A landscape with many valleys, sampled at points; each row gives a point and its height.
From any point a ball rolls to the lowest of the 2 points nearest to it. It stops when none of these is lower. Distance is the straight distance between rows; heights are no part of it.
q_975 (h 60): [  9   8 -18 -33  29 -16 -11  29  31  44  -2  30   4 -33 -37  43 -71 -60
  31   5]
q_529 (h 870): [ 27 -12  54  -8 -44 -27  19 -10 -57 -43 -51  32 -22  -3   2 -37  34  45
  15 -52]
q_650 (h 587): [-36 -58  13  -3 -13  -6  54  39   2  42  -8  45  13  45  38 -49 -24  10
  -9  54]
q_644 (h 822): [  7  12  17  30   8   0  20  24 -60  46 -15  53  25  31  22  -5 -25 -39
  -2  -5]
q_588 (h 484): [-38   6  45  23 -31  11  82  75 -67  14  10  60  12  21 -16 -21 -48 -18
   3  61]
q_635 (h 336): [  2 -21  57  21  15  -1  35  31 -20 -42 -21   8 -26 -45 -14 -38 -25  30
  20  29]
q_432 (h 367): [-53  10  51   3  -4  17  64  57 -38  -5  19  25  32  11 -49  39 -43 -26
  -3  36]
q_533 (h 105): [ 15  48  -5  38   9 -18  37  21  10  -8 -27  -9 -18  14  29 -21  -8  -9
  -4 -18]
q_908 (h 241): [ 33  18   2 -12  -3  22  90  26  -4  -8  15  17  -6   6  34  15 -58 -47
   8  21]
q_677 (h 585): [-24 -37  20  -8 -26 -26 -15 -30  17 -46 -50 -29   9  32 -34 -17  32  38
 -33 -32]
q_809 (h 681): [ 21 -12  23  14  22  11  10 -28  22   3 -13  49  14  -1   4 -16 -54 -64
  -3  54]
q_508 (h 541): [  1 -39 -69   0 -23  33 -62 -64  25 -29  42 -44   6   8  24 -10  36   7
  11 -35]
q_257 (h 375): [ -9 -23 -53 -28  -5 -68 -52 -55  24  12  40 -93  33  -3  -4  -9   6  -9
  15 -26]
q_525 (h 448): [ 22 -17  50  33  -4  24  35  52 -66 -21  -6  27  -4 -38  11 -38 -43   4
   3   2]
q_976 (h 769): [ -1 -18  31  15 -48 -25  60  60 -72  32 -40  30  -8   1  36 -85 -12  30
  -4  -6]
q_50 (h 749): [-32  55  -1  21 -34 -18 -22 -50  22 -29  83 -40  -5 -15   2   1  87  29
  -2  -8]
q_49 (h 792): [ -5  -2   6   7 -12  14   4   9 -73   8 -41  20  17  29  40  24 -20  -6
 -12 -23]
q_221 (h 662): [-28  59   4   8 -51 -27 -17 -46  12 -45  23 -20 -41  21  15  -9  82  57
 -11   4]
q_972 (h 450): [-36  22  17  -7   3 -31  -2   1   0  46 -29  15  33  17  29 -36  19 -29
 -34  31]
q_163 (h 741): [-34  68  32  21 -53  -8  11   3 -25 -62   7   5 -46  -4   6 -19  81  50
 -11 -11]
q_187 (h 264): [ -2  39 -32  31  42 -22  31   0  47   2   4  -6  12  -1   7   4 -30 -40
  27 -26]
q_615 (h 562): [ 49 -40 -19 -26  42 -16 -52 -26  47  34 -15 -38  24 -32 -66  15 -14  -6
  25 -29]
q_126 (h 722): [-28 -45  -1   9 -35  17  25  75 -35  23 -36  38 -11  -2  41 -87  12  39
 -31   7]
q_642 (h 348): [ 59 -16  -3   3  -8  25  62  31  -5   6 -20  30  -6  22  42 -37 -47   0
  12   8]
q_315 (h 188): [ 19 -31 -66 -48  12  23 -49  17  30  54   2  41   5 -20 -29  58 -63 -44
  38 -11]
q_983 (h 612): [-81  28 -12  12 -15  -3   4  -5  -8  -6 -28 -10  12  16   0  36  21  -5
  -2  -2]
q_876 (h 446): [-35  51  34  12 -13  33  12  -2  28  -5 -10  37  -5   1  34   3  40 -24
  -6  36]
q_122 (h 667): [-29 -49  11   3  28  24  -5  40   2  25  -5  57  26  20 -75  21 -51  12
   9  37]
q_538 (h 428): [ -3  -8  38 -16 -12  55  74  48 -23 -12   5  11  18  -3 -36  29 -23 -21
 -20  -5]
q_950 (h 550): [ 48 -19  25  31  18  39  24  13 -37 -26  -2  29   7 -20   2 -23  10   8
  36 -38]
q_393 (h 756): [-14  29   9 -41  24  -9  -4  -3  -2  49  -4  60   3  15 -23  47 -55 -60
 -32  79]
q_352 (h 525): [  8   1 -34   0 -31 -21  -6 -48   1 -62  36 -55 -31   5  31 -17  20  49
  25   0]
q_303 (h 354): [ 31 -40  -1  26  -4  49 -32  -1  44 -61   8 -38  -4 -23  -4 -53   9   6
 -18 -27]
q_684 (h 265): [ 28  54  29  14  -3   9  38  32 -14 -26 -18  29 -53  30  29 -19  -9  24
 -41  11]
q_217 (h 586): [-38 -62  17 -18  26  20  14  17  -6  38 -31  29  30  27 -29  13 -10  -4
 -10  41]
q_526 (h 290): [ 27 -44 -49 -19  20  67 -10  23   9  42  29  29  42  -3  -1  38 -53 -47
  26  20]
q_468 (h 747): [  5  18 -60 -10  19 -25 -48 -72  48  -6  32 -13  -2   8   0  64  27 -13
  57 -41]
q_386 (h 170): [ 11   2  38  19  34 -30  40  41  21 -14 -12 -24  -7 -44 -35 -13 -19  14
   6  15]
q_12 (h 588): [ 58  -3 -22 -31  19   1 -25 -34  57  29 -21 -40 -20 -19  15 -16  -9 -16
 -17  45]
q_477 (h 663): [ -9 -66   5   5 -26  38  35  37  -8   2 -27  51 -12   5  27 -85 -24  40
 -18  51]
q_7 (h 213): [ -5  62   5 -31   7 -60  12   8 -12  20 -19 -26 -24  16 -16  65 -42  -8
 -19 -15]
q_125 (h 496): [-18 -26  50 -22   7  22  40  30 -33   7 -28  48   4  38 -12  16  14  33
 -22  55]
q_579 (h 479): [ 86 -19  -1   3  -1  54   7 -10  29 -46   8 -25 -24 -41  13 -31  19  40
  -7 -37]
q_814 (h 661): [-23 -41  10 -46 -15   1 -42 -35  14 -18 -23 -35  11  10 -45  37  13   6
  -6 -28]
q_55 (h 513): [-46 -14  13  -5   2 -32  31  14   4  40 -39   3   1  17  41 -34  16  22
  -9  48]
q_612 (h 671): [-49  22 -16 -23 -19   0 -45 -34  -9   8  -7 -18  19  19  -7  49  36  -4
 -30 -19]
q_428 (h 454): [ 14 -39 -50 -33 -19   7 -64 -56  42  12  24 -73  35 -28   5   4   2 -19
  10 -20]
q_451 (h 356): [-22  41  30  26 -17  23  24  34  11   7  21  23  13 -10   1 -16   1 -50
 -43  47]
q_18 (h 325): [ 22   0  14 -35  22 -17  20  19  -1   1 -10 -38   4 -21 -17  23  13  30
  -7  -4]
q_829 (h 534): [-59  37   3   3  -4   3   6 -18   4 -22 -40  36   0  12  16  22  80   9
  11  11]
q_292 (h 825): [-22  61 -25 -14  -9 -32 -28 -40  28   8  86 -39 -10 -16 -14  61  74   8
  23 -25]
q_713 (h 670): [-16   1  29 -19 -27 -36 -25 -64  15 -27  -8  -8 -10  24  -1  -9  72  49
 -12 -16]
q_847 (h 332): [ 36  30  23   8  15  28  61  38  -9   1  20   9  11  -2  -6  42 -43 -47
 -13 -31]
q_995 (h 189): [ 16 -28  11  43   0  33 -17  26  14 -49 -24  -3 -37 -10  -7 -53 -27   7
 -33 -32]
q_571 (h 775): [ -8  48 -76 -29 -17 -18 -42 -25  30   4  39 -58   5  -3  -3  48 -13 -29
 -35 -39]
q_981 (h 377): [ -1  13 -32  38  36  -1  -9  46   7  17  13  -4   8 -11 -15 -16 -52 -53
 -14  -9]
q_411 (h 632): [ 26 -35 -39  14 -12  27 -57 -40   9 -42  73 -52  14 -15 -12  12  42  18
  42 -49]
q_344 (h 750): [ 28 -27  16  -6 -23  22   2  -1 -45   6 -44  17   0  15  49 -28  30  24
  -3   7]
q_697 (h 492): [-38  -2  -1  34 -21 -28 -13 -12  12 -46 -27 -15   7   6   2 -48  25  -4
 -25 -38]
q_430 (h 443): [ -2 -23   4 -17  34  14   7  38  -8  23   0 -18  -4  12   3  28  30  71
  11  20]
q_235 (h 811): [-22   8  29   6 -68 -20  -1  -5 -60 -58 -23  15 -53 -16   5 -29  70  82
  16 -48]
q_61 (h 506): [-25  -1  -9 -19  22 -47 -21 -18   5  68 -23   5  25   5  10   2   9 -27
  10   2]
q_823 (h 694): [ 23  20   9 -19 -19  12  -5 -28 -37   5   4 -21 -29   2  54  -6  50  56
 -18  -3]
q_377 (h 625): [ 56   2 -15  18 -17   3 -27 -36 -30 -49  11 -41 -37   2  42 -29  45  61
  -9 -11]
q_845 (h 245): [-20   0 -36  16  25 -41 -31 -25 -22  12  38 -68  20 -15   8 -14   6  -4
  46 -27]
q_274 (h 387): [ 12  12 -24  12   4 -44  -2  -5 -25 -11  14 -64 -16  -7  48  -6   1  26
  52 -12]
q_104 (h 388): [ 12   0  50   2  18  26  49  45 -16  -3 -28  57 -44  19   6  -5 -16  42
 -33  41]
q_309 (h 512): [ 43 -50 -46 -46  14  12 -83 -36  39  44 -12 -22  36 -25 -22  17 -11 -47
  33 -11]
q_225 (h 638): [ 52 -25  13   5  28  10  18  -6  42  -2 -18  -7 -16 -28  19 -27 -41 -23
  -9  58]
q_74 (h 721): [-10   2 -12  14  40   3 -21  -7  11  34 -14  77   0  14 -22  16 -68 -40
 -17  47]
q_541 (h 59): [  3  57   6 -12  13 -44  35  40  27  47   5  11  -8 -12 -42  56 -58 -48
  -6   7]
q_483 (h 467): [ 15  -8 -11  15  31  38 -50  14  37  49  17   0  11 -34 -23 -14 -20 -28
 -38  -5]
q_991 (h 535): [ 11 -14 -26 -17  34 -24 -49 -15  20  54  16 -21  11  -3   4 -13   4 -15
 -37  21]
q_802 (h 886): [-16  42 -12 -22  -7 -28  -8 -46  16 -35  78 -44 -12 -26 -49  59  24  -8
  51 -32]
q_462 (h 724): [ -6  27 -53 -34 -10 -18 -71 -32 -30  24  37 -35   7   5   3  66  23   8
  -6 -27]
q_350 (h 648): [ 41 -24  10   7   8  34 -27 -28 -29 -22  22 -26  13 -39 -21  -5  19  10
  47 -53]
q_934 (h 823): [ -4 -13 -15   1  17  -2 -31 -69  38 -56 -13   0  -1   7  -6  27  43  11
  57 -39]
q_53 (h 850): [ 20 -15   5  14  35  22  15  30 -37  70  21  64  28  25 -18  16 -16 -27
 -14   0]
q_953 (h 237): [-33  39  44  25  -6  -9  32  46   4  15  11  31   7   2 -45  15 -47 -52
 -12  31]
q_594 (h 369): [-25 -12   1  52  22   3 -10  17  52 -45 -37  11   3   7 -28 -22  -6  -6
 -22 -17]
q_70 (h 647): [  7  27 -59  -3   5 -31 -44 -80  10 -39  61 -48 -23  23  33  34  19  22
  47   1]

Where does a ball stop that starts at each point below?
q_74 | q_533
q_122 | q_533
q_462 | q_953
q_571 | q_953

Call two points neighbours if one is among the 2 nearest of the other. Go from one point of each pair to the other, from neighbour to neighbour, staying as low as possible. Name the highest point that can't be avoided.
q_972 and q_386 | q_991
q_908 and q_953 | q_538
q_995 and q_221 | q_713
q_845 and q_541 | q_350
q_541 and q_386 | q_18
